A landscape with many valleys, sampled at points; each row gives a point and its height.
A ball rolls from a point to whichever of its 2 nearest points has the largest drop for the distance, and stops where none of them is lower. Distance is the straight distance between rows; heights are no part of it.
Z_817: 16 -14 10 3 28 -1 -9 -7 11 24 -17 1 5 -14 2 1 -16 -2 -25 -6 9 39 2 -30
 23 15 -13 -6 -16 -1 18 10 -11 17 3 9  height 275
Z_231: 2 8 -1 18 19 26 17 -10 2 9 1 -10 -10 -1 -15 37 -3 -4 8 -2 8 13 -35 1 -14
 15 10 -1 17 4 39 4 7 32 4 -21  height 295
Z_586: 6 3 4 -1 23 -15 3 8 41 -2 5 -4 -5 6 1 -7 -2 -10 -32 -25 16 -13 -44 -20
 -8 -18 19 12 -13 29 4 8 -3 -12 5 9  height 796
Z_453: 23 -35 1 -11 1 -11 2 -2 11 21 14 12 18 11 -10 -10 5 -4 -34 -3 -1 14 23
 -36 25 1 -14 -10 -25 1 1 39 0 11 -8 0  height 64
Z_673: -5 18 8 28 30 36 13 -6 12 22 -30 -14 -7 5 -5 27 7 16 5 4 8 -8 -28 17 -9
 4 3 11 -9 21 36 -30 -13 11 -5 0  height 565
Z_572: 0 -2 -2 -15 -7 16 -12 21 -5 7 12 -6 2 17 18 -9 37 -7 -19 27 -30 -13 -2
 -13 7 -5 1 9 -42 -7 -7 -5 2 3 -34 14  height 365
Z_103: -12 -24 -20 11 -2 -18 8 -17 5 3 -5 17 0 14 -22 -23 -3 10 12 0 6 -14 29
 11 -3 -7 4 -11 15 1 -36 4 9 -19 11 -18  height 730
Z_177: 6 11 14 -16 -9 -15 1 14 -2 12 -29 5 21 -9 -1 8 -18 31 -8 -9 8 4 25 4 10
 -7 -14 -12 6 5 4 11 -24 -8 14 15  height 508
Z_915: -11 2 -5 -35 -25 -15 1 22 0 -27 26 -5 -6 25 10 -21 28 3 4 3 -22 -32 3 10
 -7 -25 13 8 -10 6 -33 7 10 -31 -23 7  height 445
Z_50: 10 -2 5 10 27 23 21 -11 7 35 -19 -1 6 8 -25 38 -5 12 -1 3 11 21 -14 -4 1
 18 -7 -14 3 14 44 15 -8 34 -6 -16  height 333
Z_715: 1 29 9 -4 -23 25 -6 10 -26 -8 -6 -25 1 -12 15 26 0 3 11 3 -4 0 -4 6 -11
 11 -5 13 15 -17 36 -10 -6 19 12 7  height 521
Z_79: -3 -19 -34 13 -6 16 -3 -14 7 10 6 -13 -13 33 -21 -26 14 -3 -4 13 11 -23
 5 -19 -10 0 10 17 6 -1 -1 -1 14 9 17 -30  height 152
Z_647: 6 -27 -22 13 23 10 16 -24 19 16 27 1 -11 30 -29 -13 10 -25 -12 -5 18 2
 -18 -28 -6 9 8 11 0 11 4 18 18 24 8 -36  height 819
Z_831: 1 -16 7 20 16 -9 -10 -19 6 -18 17 14 -9 -11 20 -35 -1 -38 13 0 -5 12 -13
 9 17 0 -13 2 -23 2 -29 -32 11 -21 -20 15  height 398
Z_501: -11 7 10 6 7 16 3 4 -12 -8 13 0 -3 -7 19 19 26 -7 13 18 -35 -1 -16 17 3
 1 -1 -8 -26 -12 -1 -17 9 5 -40 10  height 623
Z_309: -36 3 -13 -6 26 -47 7 21 10 -11 1 22 -22 -15 -3 12 14 16 -4 -2 -7 2 -14
 20 -3 -5 8 -25 -9 -2 -47 4 -2 -22 -23 18  height 658
Z_645: -10 14 -11 -5 -20 11 -18 -4 -21 -28 27 -14 -14 -7 20 -23 8 -25 11 19 -9
 -2 6 -2 2 12 -5 20 4 -25 -8 -21 7 4 1 -5  height 318
Z_112: -6 23 3 0 7 -31 6 4 -2 -22 -16 2 -17 -34 -4 13 -36 14 16 -34 25 17 -12
 24 -17 -2 13 -15 43 2 -11 6 -10 -10 36 3  height 475
Z_49: 17 7 17 -15 4 6 -13 13 4 22 -24 -3 29 -5 12 19 -4 16 -28 5 -7 12 7 -14
 19 7 -21 -9 -32 3 28 7 -25 9 -8 28  height 440
Z_217: 24 -8 14 25 0 30 4 -26 4 -4 7 -7 9 2 2 -4 -13 -24 15 -4 3 3 -14 2 -2 -1
 2 13 6 4 27 -12 15 8 10 -12  height 320
Z_553: 15 -19 -7 14 31 -5 -3 -19 12 23 -19 -3 -15 -11 -17 -4 -26 1 -15 -15 28
 37 0 -33 12 18 -7 -7 13 -1 17 18 -8 26 25 -14  height 276
Z_182: 14 2 26 -13 -38 7 -4 -5 -12 -29 32 6 24 4 22 -27 -3 -27 21 1 -15 -11 10
 16 9 -17 -1 14 0 1 -14 -4 16 -23 -14 4  height 377
Z_225: -25 12 -18 -9 17 -31 -25 17 2 -12 1 3 -21 -17 13 -27 -2 -6 -22 2 8 10 -4
 -16 8 8 -5 9 -6 -17 -37 -16 -14 -11 5 19  height 360
Z_312: 7 -20 -4 -27 -16 -16 -3 11 0 7 21 12 17 10 -2 -10 12 -4 -28 5 -17 3 25
 -24 16 -1 -7 -6 -16 -11 -18 32 5 4 -17 -1  height 171
Z_299: -3 15 31 -1 -2 -11 8 8 -5 -23 10 10 7 -21 22 18 -5 -6 23 -9 -18 -2 -19
 35 -2 -14 3 -13 -3 7 -10 -8 7 -20 -23 20  height 67
Z_203: -11 -9 -28 13 -13 13 -9 -15 4 -11 8 -16 -15 25 -1 -41 15 -10 9 14 2 -32
 9 -3 -7 -7 6 22 -2 0 -13 -24 8 -13 10 -13  height 216
Z_558: 10 18 -6 -24 -10 7 -17 31 -7 7 4 -24 4 0 8 28 12 3 -38 6 -3 -2 -18 -38
 -7 18 2 6 -12 -1 33 25 -8 32 2 13  height 370
Z_466: 29 -17 8 9 23 -14 9 -22 13 7 -6 3 -4 -17 -19 1 -36 -3 -3 -34 31 36 -9
 -20 9 6 -1 -17 28 1 17 36 -1 21 28 -17  height 238
Z_641: 2 10 32 -2 -8 4 13 -7 -19 -13 -8 10 18 -26 13 26 -19 5 33 -12 -13 19 2
 37 -4 -6 -4 -20 19 -6 9 -3 5 -4 -6 10  height 163
Z_178: 36 -12 27 10 16 -4 3 -22 13 3 -9 1 11 -21 1 -6 -44 -12 0 -36 21 37 -10
 -8 10 -2 -4 -6 13 7 23 14 -2 7 20 0  height 194
Z_999: 8 -2 29 2 10 -7 -20 3 1 12 -15 12 14 -8 28 -25 -14 -14 -9 1 -6 11 6 -4
 22 -7 -22 8 -30 3 -18 -22 -16 -21 -12 28  height 482
Z_880: 2 -16 12 -10 -26 -3 11 -5 -18 -12 23 24 24 -2 3 1 2 -6 23 5 -28 6 26 25
 9 -6 -5 -17 4 -16 -24 11 20 -9 -25 -6  height 673
Z_243: 15 -2 -1 13 -8 18 8 -7 5 18 -23 -4 14 19 -16 8 -4 21 4 1 11 -18 6 2 0 -7
 -2 0 4 11 25 0 -8 5 16 -11  height 407
Z_631: 26 15 12 -8 -12 23 1 10 2 -12 20 -24 13 7 10 24 11 -12 -8 -8 -8 -8 -40
 -12 -12 -5 18 9 -5 9 39 17 16 20 -7 1  height 359
Z_268: 10 -5 16 14 -23 26 1 -15 -8 4 -11 3 17 12 9 -18 -3 -2 27 7 -9 -25 25 22
 3 -15 -6 9 -2 12 3 -29 2 -19 0 2  height 635
Z_391: -29 11 -20 17 28 -12 -3 8 8 16 -38 -2 -28 -6 -8 4 -4 31 -6 0 17 -3 3 6
 -7 3 7 -2 4 2 -13 -24 -22 -11 19 8  height 234
Z_975: 2 9 -5 -6 -16 10 4 16 -9 19 -31 -10 10 13 -18 36 7 42 -3 4 6 -14 15 4 -5
 5 -10 -9 4 -4 29 10 -20 16 16 1  height 386
Z_464: -7 -14 -37 -6 19 -3 2 5 20 9 21 -9 -26 22 -25 -3 23 -12 -33 1 12 -2 -23
 -45 -14 12 17 11 0 6 3 24 8 27 12 -25  height 814
Z_839: -14 1 2 13 13 -21 7 -5 4 -1 -20 17 -11 -13 -3 0 -15 12 21 -10 6 -2 9 30
 -5 -7 5 -16 12 12 -25 -14 -3 -26 8 7  height 798
Z_731: 2 11 22 19 30 22 -2 2 14 27 -41 -3 7 -3 10 18 0 13 -11 5 0 2 -16 7 7 -1
 -6 4 -28 20 27 -30 -20 -2 -11 22  height 544
Z_458: -16 30 20 -4 -14 9 2 15 -23 1 -29 -2 1 -9 17 16 7 25 19 1 -3 -15 20 32
 -6 -7 -11 3 2 1 3 -31 -19 -15 2 21  height 590
Z_769: 1 -7 -8 -14 0 -24 1 6 36 -31 27 -7 -16 17 7 -29 10 -19 -9 -20 2 -27 -34
 -7 -15 -23 20 12 -6 26 -16 5 13 -34 -6 7  height 491
Z_158: -6 -21 -17 18 22 12 19 -28 9 -7 35 12 -10 9 -17 0 18 -30 12 6 -4 12 -17
 5 -4 13 9 -3 -2 2 -8 -1 29 13 -20 -25  height 833
Z_821: -19 15 -2 20 20 13 9 -3 1 0 -14 -8 -19 -7 1 25 10 13 12 5 -3 -3 -18 22
 -10 4 7 -1 -3 1 9 -25 -2 2 -8 3  height 582
Z_961: -25 22 1 -17 2 -27 -6 20 -19 -31 23 8 -9 -27 22 13 13 -4 6 3 -17 14 -16
 14 -1 5 -3 -16 -5 -24 -33 1 4 -4 -27 16  height 630
Z_400: -21 -12 -30 -4 16 -7 0 7 14 0 15 4 -21 12 -6 -9 30 -4 -18 14 -12 -7 -8
 -15 -3 3 12 2 -20 -5 -22 -1 7 0 -17 -6  height 253
Z_884: -6 25 -22 -3 -17 10 -5 23 -9 12 -25 -27 -17 15 -16 26 11 37 -13 1 18 -24
 -3 -11 -19 4 3 14 16 -7 28 5 -20 20 33 -3  height 357
Z_171: -8 2 2 5 25 7 16 0 -3 31 -39 3 -3 -9 -21 47 -3 37 3 2 5 25 0 11 0 15 -6
 -23 4 0 30 7 -15 23 -3 -2  height 368
Z_848: 10 -20 -3 18 28 -19 13 -27 10 4 -16 11 -13 -16 -25 -3 -35 7 14 -28 29 35
 -2 6 1 8 8 -26 34 1 -8 23 3 10 27 -24  height 274
Z_545: 22 -18 20 20 28 -2 -2 -25 14 -4 7 9 3 -18 8 -14 -26 -29 -4 -26 10 36 -21
 -6 12 6 2 3 -5 5 4 -4 9 1 4 5  height 251
Z_653: -9 18 -12 -20 -21 7 -29 18 -23 -13 18 -17 -8 -4 19 -25 7 -18 -17 20 -1 1
 10 -29 3 15 -5 30 2 -24 -2 -4 -6 11 10 0  height 248
Z_446: -3 3 3 -9 -8 -31 7 12 8 13 -26 14 7 -1 -11 -10 -18 30 -5 -15 15 -17 29 7
 2 -17 -6 -8 14 16 -21 10 -20 -27 20 7  height 528
Z_38: 4 -12 1 -7 0 13 10 13 20 17 -1 1 11 37 -6 1 35 12 -14 12 -16 -30 -8 4 -1
 -21 14 5 -38 26 -1 4 4 -13 -34 3  height 670
Z_777: 28 -7 -10 -9 -32 11 4 3 -6 4 12 -11 7 23 -21 18 -1 9 -2 -3 7 -13 -1 -19
 -5 2 5 -5 25 -2 28 36 6 28 18 -25  height 314
Z_675: -2 -10 -4 -5 4 0 4 2 -16 14 -4 1 -3 -15 -13 34 -5 4 -6 8 -7 29 9 -15 2
 23 -7 -21 13 -15 22 24 2 33 -4 -9  height 434
Z_532: -35 46 11 -24 -6 -19 -11 33 -30 -18 -7 -4 -11 -25 23 9 7 17 3 8 4 6 6 14
 -1 5 -8 7 5 -23 -17 -13 -21 -10 5 20  height 585
Z_891: -3 -22 -21 -16 -10 -10 -5 5 5 -6 27 6 -3 19 -3 -24 20 -12 -16 7 -12 -9 8
 -19 1 -5 8 7 -12 -10 -25 14 14 -5 -10 -8  height 249
Z_856: 9 -8 2 13 7 -17 17 -15 19 -19 12 9 -4 -4 -17 0 -21 -8 14 -27 16 -2 -21
 13 -11 -11 17 -11 27 12 -7 14 15 -9 15 -15  height 330
Z_244: -10 15 6 12 24 -30 -11 6 28 7 -26 8 -22 -15 8 -20 -26 2 -1 -22 22 -19
 -12 11 -10 -13 3 5 0 37 -18 -23 -15 -43 14 26  height 785
Z_689: 2 -17 -12 20 30 20 7 -22 19 5 28 -1 -10 14 -8 -13 14 -38 -10 1 7 10 -27
 -19 -1 13 9 16 -17 12 7 -7 18 16 -5 -16  height 825
Z_928: 16 -4 8 13 8 5 24 -13 26 -6 15 1 6 15 -17 9 -6 -9 5 -20 11 -14 -35 8 -12
 -19 20 -1 10 25 12 14 15 -2 0 -19  height 352
Z_189: 20 -27 19 -4 20 -11 -5 -3 15 27 -8 17 21 -3 8 -10 -7 -4 -29 -5 -4 26 13
 -22 31 -1 -22 -10 -38 5 -3 13 -9 -1 -16 17  height 188
Z_319: -11 -10 -22 25 -6 21 2 -29 -7 -11 10 -5 -12 8 -6 -20 11 -12 28 20 -4 -12
 11 14 -3 5 4 6 7 -8 -8 -27 17 -2 2 -20  height 279
Z_933: -10 -8 -17 -10 -32 -7 2 -1 -13 -1 0 6 8 20 -12 -27 2 16 10 7 4 -25 43 6
 -2 -13 0 3 17 -7 -28 5 3 -16 13 -15  height 718
Z_511: 24 9 35 -9 -39 10 8 -3 -13 -21 15 3 34 -4 14 1 -19 -11 25 -11 -10 -6 6
 22 1 -16 -1 4 15 3 11 5 9 -11 1 2  height 324
Z_346: 3 3 24 3 8 -17 -16 2 10 -15 9 10 -2 -13 33 -32 -9 -31 6 -4 -5 -8 -15 6
 12 -14 -11 10 -27 15 -25 -27 -1 -34 -19 28  height 439
Z_546: -22 -5 -16 26 18 4 32 -19 1 3 -6 9 -15 8 -32 27 6 21 31 1 8 -3 -4 36 -18
 2 15 -20 24 3 -7 -1 12 4 -2 -29  height 846
Z_994: -12 24 -10 0 -7 -26 -3 -3 -7 -40 8 -3 -18 -28 -1 -9 -26 -5 19 -20 24 8
 -9 21 -16 3 10 -1 44 -7 -20 -6 1 -11 34 -2  height 459
Z_221: 24 6 14 -18 -28 -12 8 3 -5 -21 25 -1 21 -9 -3 13 -21 -3 5 -24 3 5 -3 -3
 -5 -8 7 -10 32 -7 10 38 9 10 13 -11  height 315
Z_900: 14 -5 -16 -22 -21 -2 -14 11 6 -3 16 -17 3 21 1 -31 6 -11 -29 -1 4 -15 4
 -34 -2 -8 7 26 -5 -2 -1 16 2 1 13 -3  height 306
Z_557: -5 -14 -2 -3 23 -13 15 -1 -5 24 -20 15 -3 -18 -21 37 -6 27 0 0 -2 39 13
 2 7 16 -5 -38 9 -8 8 29 -5 22 -10 -8  height 403
Z_787: -29 21 -9 -6 -3 -14 -4 11 -24 -20 2 0 -19 -19 10 6 7 9 14 10 -6 8 11 21
 -4 10 -5 -4 12 -27 -25 -18 -6 -5 1 8  height 606
Z_873: -22 2 -36 -8 -8 7 -21 15 -16 -3 13 -19 -29 5 4 -11 25 -10 -17 30 -10 -9
 7 -27 -7 18 3 17 -4 -22 -7 -6 2 17 0 -5  height 169
Z_784: -11 -12 -10 33 31 20 30 -35 9 9 5 9 -8 14 -26 12 0 -7 29 6 6 11 -14 26
 -9 10 9 -8 10 11 0 -10 18 12 -13 -33  height 841
Z_155: 30 20 26 -27 -26 8 -3 17 -7 -20 25 -16 33 -4 24 24 1 -8 -8 -15 -12 -3
 -25 -6 -7 -9 9 4 -2 3 27 28 10 9 -13 13  height 379
Z_506: 11 -25 14 10 37 -1 4 -17 7 8 16 17 3 -18 3 3 -4 -31 -6 -10 -6 45 -17 -13
 15 17 0 -10 -17 -3 -1 5 15 17 -20 0  height 311
Z_86: -1 -28 -10 14 10 -14 1 -14 17 17 -9 11 4 15 -17 -30 -6 5 -13 -4 15 -9 19
 -12 7 -11 -1 2 -8 9 -20 4 -1 -14 10 -9  height 741
Z_953: -9 2 -8 -18 -20 3 -9 15 -35 9 -6 -6 2 -10 -5 28 -2 10 -4 20 -8 17 30 -14
 0 26 -16 -9 19 -24 20 19 -10 29 4 -4  height 461
Z_976: 11 -33 -5 2 -8 8 -10 -16 -15 12 15 5 8 0 -2 -18 -6 -24 -8 11 -7 21 31
 -27 16 17 -16 6 -3 -19 2 9 9 16 1 -11  height 584
Z_854: -16 8 11 18 35 11 3 -1 -5 5 -11 6 -11 -17 15 25 12 0 13 14 -20 21 -23 19
 6 10 -3 -13 -23 -8 1 -28 0 6 -33 12  height 602
Z_336: 9 22 19 -20 6 -24 -12 13 -2 -16 8 -3 14 -37 20 10 -26 -8 -18 -24 7 29
 -21 -16 1 6 0 -3 13 -11 4 20 -6 8 9 16  height 583
Z_110: 3 -9 12 -2 6 2 12 4 7 35 -42 14 27 11 -17 26 4 45 -4 7 -4 -4 30 13 14 -3
 -17 -25 -22 17 13 5 -23 -3 -14 12  height 505
Z_904: -20 -9 -21 -5 26 -24 -15 14 20 9 -3 6 -17 2 3 -22 13 -2 -37 5 0 -1 -4
 -26 7 0 0 7 -26 -6 -30 -6 -11 -8 -4 12  height 309
Z_811: -17 11 -31 15 7 10 -2 5 0 12 -16 -17 -26 9 -19 12 7 20 -9 9 16 -14 -7
 -10 -15 7 8 10 14 -8 13 -7 -7 15 27 -13  height 331
Z_168: -10 29 11 -20 -22 -13 -16 19 -7 -16 -3 1 3 -1 16 -37 -9 0 -4 -1 18 -23
 19 1 3 -14 -4 28 8 9 -19 -16 -20 -33 23 8  height 395
Z_6: 19 7 -11 -21 -27 4 -6 23 -13 4 9 -22 0 11 -14 35 3 7 -23 2 5 -4 -8 -36
 -9 17 2 -6 16 -1 38 44 -3 40 16 -10  height 340
Z_510: -22 -3 -13 4 -3 -12 -13 1 3 8 -18 7 -7 12 5 -41 3 8 2 11 4 -31 32 5 3
 -11 -7 12 -8 8 -37 -28 -12 -36 9 7  height 765
Z_730: 7 -26 2 -6 -27 -11 23 -8 -7 0 10 23 25 14 -20 0 -1 16 19 -1 -15 -10 36
 21 4 -16 2 -22 14 -3 -22 28 16 -11 -11 -18  height 691
Z_520: -15 9 -3 -14 6 -39 -5 22 15 2 -13 10 -5 -6 1 -10 -9 17 -21 -11 9 -12 5
 -2 0 -15 3 -2 -1 9 -30 6 -19 -27 8 18  height 546
Z_681: 27 2 5 -11 -22 -6 8 -2 -5 2 -2 -4 14 -1 -16 18 -23 16 2 -16 14 7 11 -12
 2 -1 -7 -20 35 -8 26 40 -6 22 27 -15  height 283
Z_805: -11 3 -30 -7 23 6 2 8 27 -4 18 -21 -31 19 -6 -8 31 -13 -26 1 6 -13 -44
 -29 -17 2 22 21 -15 12 6 1 6 9 2 -9  height 809
Z_487: -5 -28 -14 -12 3 -9 18 11 7 28 2 20 14 20 -26 16 28 25 -20 15 -17 -1 27
 -8 10 0 -1 -25 -22 -1 -13 35 2 8 -31 -11  height 697
Z_946: -7 -10 -26 27 7 24 -9 -26 -9 -3 3 -12 -21 -2 -8 -13 -3 -18 15 18 6 9 6
 -7 -4 22 0 12 16 -15 6 -23 11 16 18 -21  height 329
Z_56: -7 3 -18 29 19 -6 -3 -24 9 -15 -5 -6 -26 -14 -8 -17 -20 -9 17 -11 26 10
 -14 8 -9 9 11 1 26 2 -8 -24 5 -5 28 -9  height 538
Z_334: 6 9 9 -2 28 -35 -7 3 15 -10 -8 3 -6 -37 7 -1 -32 -4 -16 -34 18 32 -23
 -10 4 3 8 -6 12 0 -11 13 -10 0 17 15  height 567
Z_956: 3 15 8 10 25 -24 -5 5 34 -6 -12 -5 -14 -16 3 -7 -27 -4 -18 -34 27 -8 -38
 -7 -10 -16 16 8 4 29 1 -6 -12 -22 21 18  height 791
Z_258: 15 10 19 -28 -5 -7 -17 7 -8 16 -28 -2 27 -14 8 4 -24 17 -16 -1 7 31 29
 -18 24 12 -33 -12 -7 -5 24 18 -32 10 10 22  height 476
Z_878: 4 4 -8 16 34 -17 -4 -11 21 -12 -1 -4 -22 -25 -4 -6 -28 -15 -10 -29 29 29
 -34 -13 -5 11 14 3 19 1 0 -2 0 6 26 0  height 554
Z_837: 27 14 30 11 -21 28 6 -16 -6 -23 11 -12 20 -9 16 10 -21 -20 28 -15 -4 -3
 -19 17 -7 -11 7 9 19 5 33 -10 13 1 7 -1  height 280
Z_368: 18 17 16 10 2 14 19 -6 1 -4 1 -10 3 -7 -11 49 -15 7 12 -20 12 8 -40 9
 -15 0 12 -12 31 3 48 18 6 27 14 -15  height 264
Z_33: 19 -14 20 -2 -4 11 0 -5 3 27 -26 9 34 7 -1 9 -5 16 -5 8 -10 6 26 4 20 -3
 -22 -13 -24 8 18 2 -14 -1 -12 12  height 477
Z_770: 8 -21 -6 25 32 -23 20 -31 27 4 -4 13 -13 3 -33 -14 -27 -2 9 -31 39 8 -17
 6 -6 -4 14 -13 27 19 -15 18 8 -5 27 -27  height 304
Z_439: -27 34 7 -17 5 -28 -12 35 -4 -4 -17 1 -8 -14 19 4 2 22 -16 -2 2 -9 -3 6
 -2 -8 -4 4 -7 -2 -21 -11 -27 -22 0 28  height 564
Z_530: -14 18 4 9 -13 32 3 -2 -31 5 -29 -12 -5 -10 6 29 5 18 28 12 -7 4 17 24
 -9 12 -11 1 16 -21 29 -29 -7 16 10 4  height 545
Z_696: -30 5 -12 -9 2 -33 11 12 -5 -30 24 13 -16 -12 2 16 20 6 13 1 -18 0 -9 29
 -7 -4 7 -25 1 -13 -40 5 14 -14 -29 7  height 645
Z_470: -12 -22 -10 4 3 -28 -12 -10 14 -3 4 17 -7 11 0 -49 -1 -12 -3 -1 7 -17 17
 -1 6 -11 -5 8 -12 10 -45 -14 0 -36 0 7  height 754
Z_560: 4 -6 9 -11 -16 -13 18 16 6 16 -18 16 23 14 -14 21 7 38 -2 -2 -10 -19 25
 19 4 -17 -3 -19 -9 14 -6 22 -11 -14 -16 7  height 529
Z_288: 26 4 1 -21 -45 27 -13 11 -19 10 -6 -15 28 21 0 -5 4 8 -7 18 -1 -14 31
 -13 7 7 -16 15 -6 -3 28 10 -12 15 10 0  height 629
Z_593: 0 5 -17 21 8 -2 -2 -27 14 -37 24 -14 -25 -11 4 -21 -6 -31 13 -8 14 -1
 -32 2 -10 4 13 10 13 3 -2 -24 16 -5 12 -7  height 522
Z_610: -15 3 -15 -26 -13 2 -5 25 -1 -11 15 -17 -16 26 12 -14 44 7 -9 19 -27 -32
 -3 -1 -6 -13 12 12 -28 -3 -20 -4 4 -13 -27 8  height 412
Z_16: 12 -16 -7 -12 -24 12 -17 0 -15 18 -1 -3 17 12 0 -23 0 -4 -17 21 -3 1 42
 -25 16 11 -20 13 -9 -15 3 8 -7 10 7 -4  height 607
Z_889: 6 1 -13 4 3 2 3 -10 25 -33 30 -19 -19 12 1 -18 7 -25 1 -16 9 -17 -41 -9
 -17 -11 24 18 4 15 4 -3 18 -7 7 -9  height 506
Z_434: -1 1 -2 -8 7 -6 2 10 2 -4 17 2 2 -9 5 18 9 -6 -15 -3 -12 10 -16 -12 -3 4
 10 -7 -3 -8 0 15 9 10 -12 1  height 239
Z_91: 3 -19 6 31 10 14 2 -35 0 -7 6 9 -1 -1 6 -21 -5 -24 27 8 -6 9 3 19 10 2
 -4 0 -9 2 -10 -31 17 -12 -11 -4  height 343
Z_666: -22 7 8 7 8 -25 0 3 -8 -1 -23 28 -15 -18 11 -10 -10 9 34 1 -2 -7 20 43 1
 -6 -11 -19 1 15 -44 -29 -4 -39 -9 21  height 790
Z_765: 1 -9 5 11 -7 19 6 -5 4 5 -2 2 8 19 3 -5 18 2 7 12 -16 -24 6 13 0 -14 6 6
 -17 11 1 -16 4 -12 -18 1  height 653
Z_127: -3 -17 -13 0 -35 13 11 -6 -20 6 2 8 15 23 -17 0 13 18 23 14 -15 -19 42
 18 -3 -7 -1 -7 13 -12 -10 7 12 -2 -4 -22  height 705
Z_307: -14 32 9 -23 -21 6 -18 20 -45 -10 1 -14 3 -23 22 21 0 -1 2 16 -6 18 12
 -5 -4 21 -15 9 17 -31 20 1 -10 21 5 6  height 493
Z_197: 40 3 21 -26 -28 -5 6 9 1 -11 27 -3 37 -1 3 25 -9 -4 -10 -20 -5 6 -9 -16
 2 -6 2 -13 6 3 26 51 10 17 -5 -2  height 346
Z_61: -20 23 12 -13 -14 11 0 16 -36 8 -29 -2 4 -15 9 35 12 28 16 13 -13 12 28
 24 -4 12 -19 -7 5 -26 13 -15 -17 11 -4 17  height 566
Z_11: -7 5 -4 3 -19 32 -17 -3 -31 -4 8 -11 -2 -1 22 -15 14 -18 15 35 -21 0 21
 1 9 14 -16 18 -9 -26 3 -31 2 10 -11 1  height 383
Z_308: 12 22 11 -25 -8 -5 -13 26 -3 4 -5 -11 20 -10 15 22 -2 13 -30 -4 -1 6 -7
 -19 3 5 -8 0 -13 -2 21 20 -17 11 -3 22  height 404
Z_674: -6 21 3 -5 -16 -5 -5 4 -13 -19 0 -2 1 -14 7 -15 -18 1 12 -7 11 -4 12 9
 -6 -5 -2 12 26 -7 -9 -11 -7 -13 29 -1  height 433
Z_234: -16 9 3 9 -17 17 0 -5 -23 -2 -15 2 1 -1 10 -7 6 9 31 15 -12 -17 29 29 0
 -4 -9 3 3 -8 -10 -34 -6 -15 0 3  height 613
Z_529: -3 18 18 5 11 4 -14 11 7 12 -26 -5 3 -7 23 -1 -4 5 -12 2 -2 -6 -6 1 7 -7
 -7 10 -22 10 7 -29 -21 -15 -3 28  height 520
Z_780: 18 10 24 -1 -17 10 19 -7 -14 -10 1 -3 18 -16 -1 43 -16 7 26 -17 -5 11
 -12 23 -11 -4 4 -17 29 -6 36 17 9 16 4 -7  height 226
Z_283: 11 6 18 11 7 3 18 -1 21 8 -15 4 11 3 -10 22 -11 15 2 -17 9 -14 -20 15 -8
 -17 10 -6 4 26 18 3 -5 -8 3 0  height 378
Z_18: -16 15 8 8 11 -15 -16 10 19 8 -19 5 -20 -3 19 -27 -4 0 3 -2 5 -36 -3 10
 -1 -18 -6 13 -21 32 -20 -38 -17 -46 -4 28  height 778
Z_44: 7 -2 -2 11 -15 49 7 0 -16 21 -14 -13 7 20 -15 34 23 14 11 25 -10 -10 -1
 8 -8 15 -3 4 -4 3 47 -2 3 32 -12 -12  height 663
Z_65: 1 -26 -2 -11 1 -8 24 6 21 18 10 19 19 30 -20 12 27 16 -14 5 -16 -15 5 3
 5 -20 13 -16 -25 18 -16 29 10 -7 -35 -10  height 684
Z_352: 11 -8 -8 18 0 15 -15 -20 3 -5 6 -12 -6 0 3 -27 -14 -26 -3 -1 12 5 -3 -18
 2 5 -2 24 5 -8 7 -18 5 5 23 -6  height 362
Z_826: -13 -21 -9 6 -3 1 -15 -12 -18 2 8 16 -1 2 9 -32 7 -18 12 26 -16 12 31 0
 19 9 -19 0 -14 -25 -36 -22 4 -6 -16 -1  height 500
Z_357: -22 -16 -47 2 -5 7 -8 6 -6 16 2 -12 -23 25 -24 -9 24 6 -16 27 0 -17 18
 -27 -9 14 7 10 3 -14 -8 6 4 17 10 -22  height 87
Z_669: -5 -21 0 6 12 3 -14 -14 -18 8 0 16 -3 -14 8 -10 -5 -17 6 17 -16 39 22 -8
 18 21 -16 -10 -8 -26 -15 -12 5 12 -15 1  height 547
Z_445: 17 -8 -3 6 -33 46 -8 -8 -23 14 -7 -15 17 17 0 0 11 -4 10 27 -14 -10 23
 -3 0 10 -11 14 -3 -9 35 -9 3 20 1 -9  height 647
Z_253: 11 -19 17 6 15 2 15 -9 13 7 11 17 15 -1 -3 11 2 -9 -2 -4 -12 15 -10 3 9
 -4 4 -12 -16 5 0 10 13 3 -25 -3  height 298
Z_322: -41 18 -39 9 8 -5 -10 9 -10 -1 -17 -16 -39 -2 -5 -3 15 21 -4 16 9 -12 10
 -1 -13 12 2 10 8 -19 -16 -25 -14 0 20 1  height 288
Z_285: 13 4 -3 2 17 17 8 3 30 8 10 -19 -3 24 -5 -1 16 -11 -24 -7 10 -16 -42 -22
 -13 -9 18 20 -19 26 25 6 5 9 0 -8  height 803
Z_648: 14 -1 11 -11 -5 12 -11 9 -2 -1 22 -4 14 -1 21 1 14 -24 -19 7 -20 7 -14
 -24 5 4 0 8 -25 -6 10 7 9 12 -20 11  height 300
Z_375: 7 -9 10 -9 -30 10 -14 -8 -20 -11 21 9 20 8 16 -39 2 -25 10 18 -14 -1 31
 1 18 -3 -13 17 -8 -16 -21 -11 9 -11 -9 -2  height 437
Z_294: 1 -16 14 1 -8 15 5 -5 -23 -2 19 19 15 -7 10 15 15 -15 19 21 -39 15 12 17
 12 4 -10 -18 -14 -21 -8 -3 19 8 -41 -3  height 649
Z_26: 7 19 0 14 -1 29 9 -6 -1 -23 24 -25 -13 -2 3 25 7 -17 14 -5 -2 -6 -44 4
 -20 4 21 11 13 1 37 -2 20 22 1 -14  height 328
Z_85: 1 -9 3 -13 -18 -19 6 -1 21 -31 29 3 -6 18 10 -26 9 -15 19 -11 -11 -37
 -16 18 -10 -28 16 5 -6 29 -25 1 19 -43 -19 5  height 473
Z_449: -17 0 12 0 -6 -14 -8 2 -12 9 -24 27 3 -4 12 -29 -8 8 22 10 -2 -12 43 24
 11 -9 -19 -4 -3 10 -41 -30 -9 -39 -1 14  height 779
Z_410: 5 15 3 -30 -32 -4 -16 21 -5 -8 6 -9 15 15 11 -31 2 1 -17 5 5 -20 18 -13
 4 -13 -2 26 -2 0 -9 4 -11 -15 11 4  height 351

Where does a ball stop that starts at each point below?
Z_878 | Z_434
Z_730 | Z_357
Z_61 | Z_299
Z_961 | Z_681
Z_445 | Z_837
Z_112 | Z_453
Z_666 | Z_357
Z_529 | Z_357
Z_560 | Z_681

Call two points neighbours if one is among the 2 nearest of the other. Go from one point of each pair to the other, from neighbour to neighbour, staying as low as possible. Name the highest point that can't be avoided.
Z_178 and Z_453 | Z_553
Z_681 and Z_299 | Z_155
Z_178 and Z_391 | Z_243
Z_837 and Z_357 | Z_352
Z_453 and Z_434 | Z_506

For each start below, name every point that the ball comes to, in order.
Z_696 | Z_961 Z_787 Z_532 Z_439 Z_520 Z_446 Z_177 Z_258 Z_49 Z_308 Z_558 Z_6 Z_777 Z_681
Z_65 | Z_38 Z_765 Z_268 Z_234 Z_458 Z_61 Z_530 Z_715 Z_307 Z_953 Z_675 Z_557 Z_171 Z_50 Z_231 Z_368 Z_780 Z_641 Z_299
Z_334 | Z_878 Z_56 Z_593 Z_889 Z_769 Z_85 Z_915 Z_610 Z_572 Z_648 Z_434
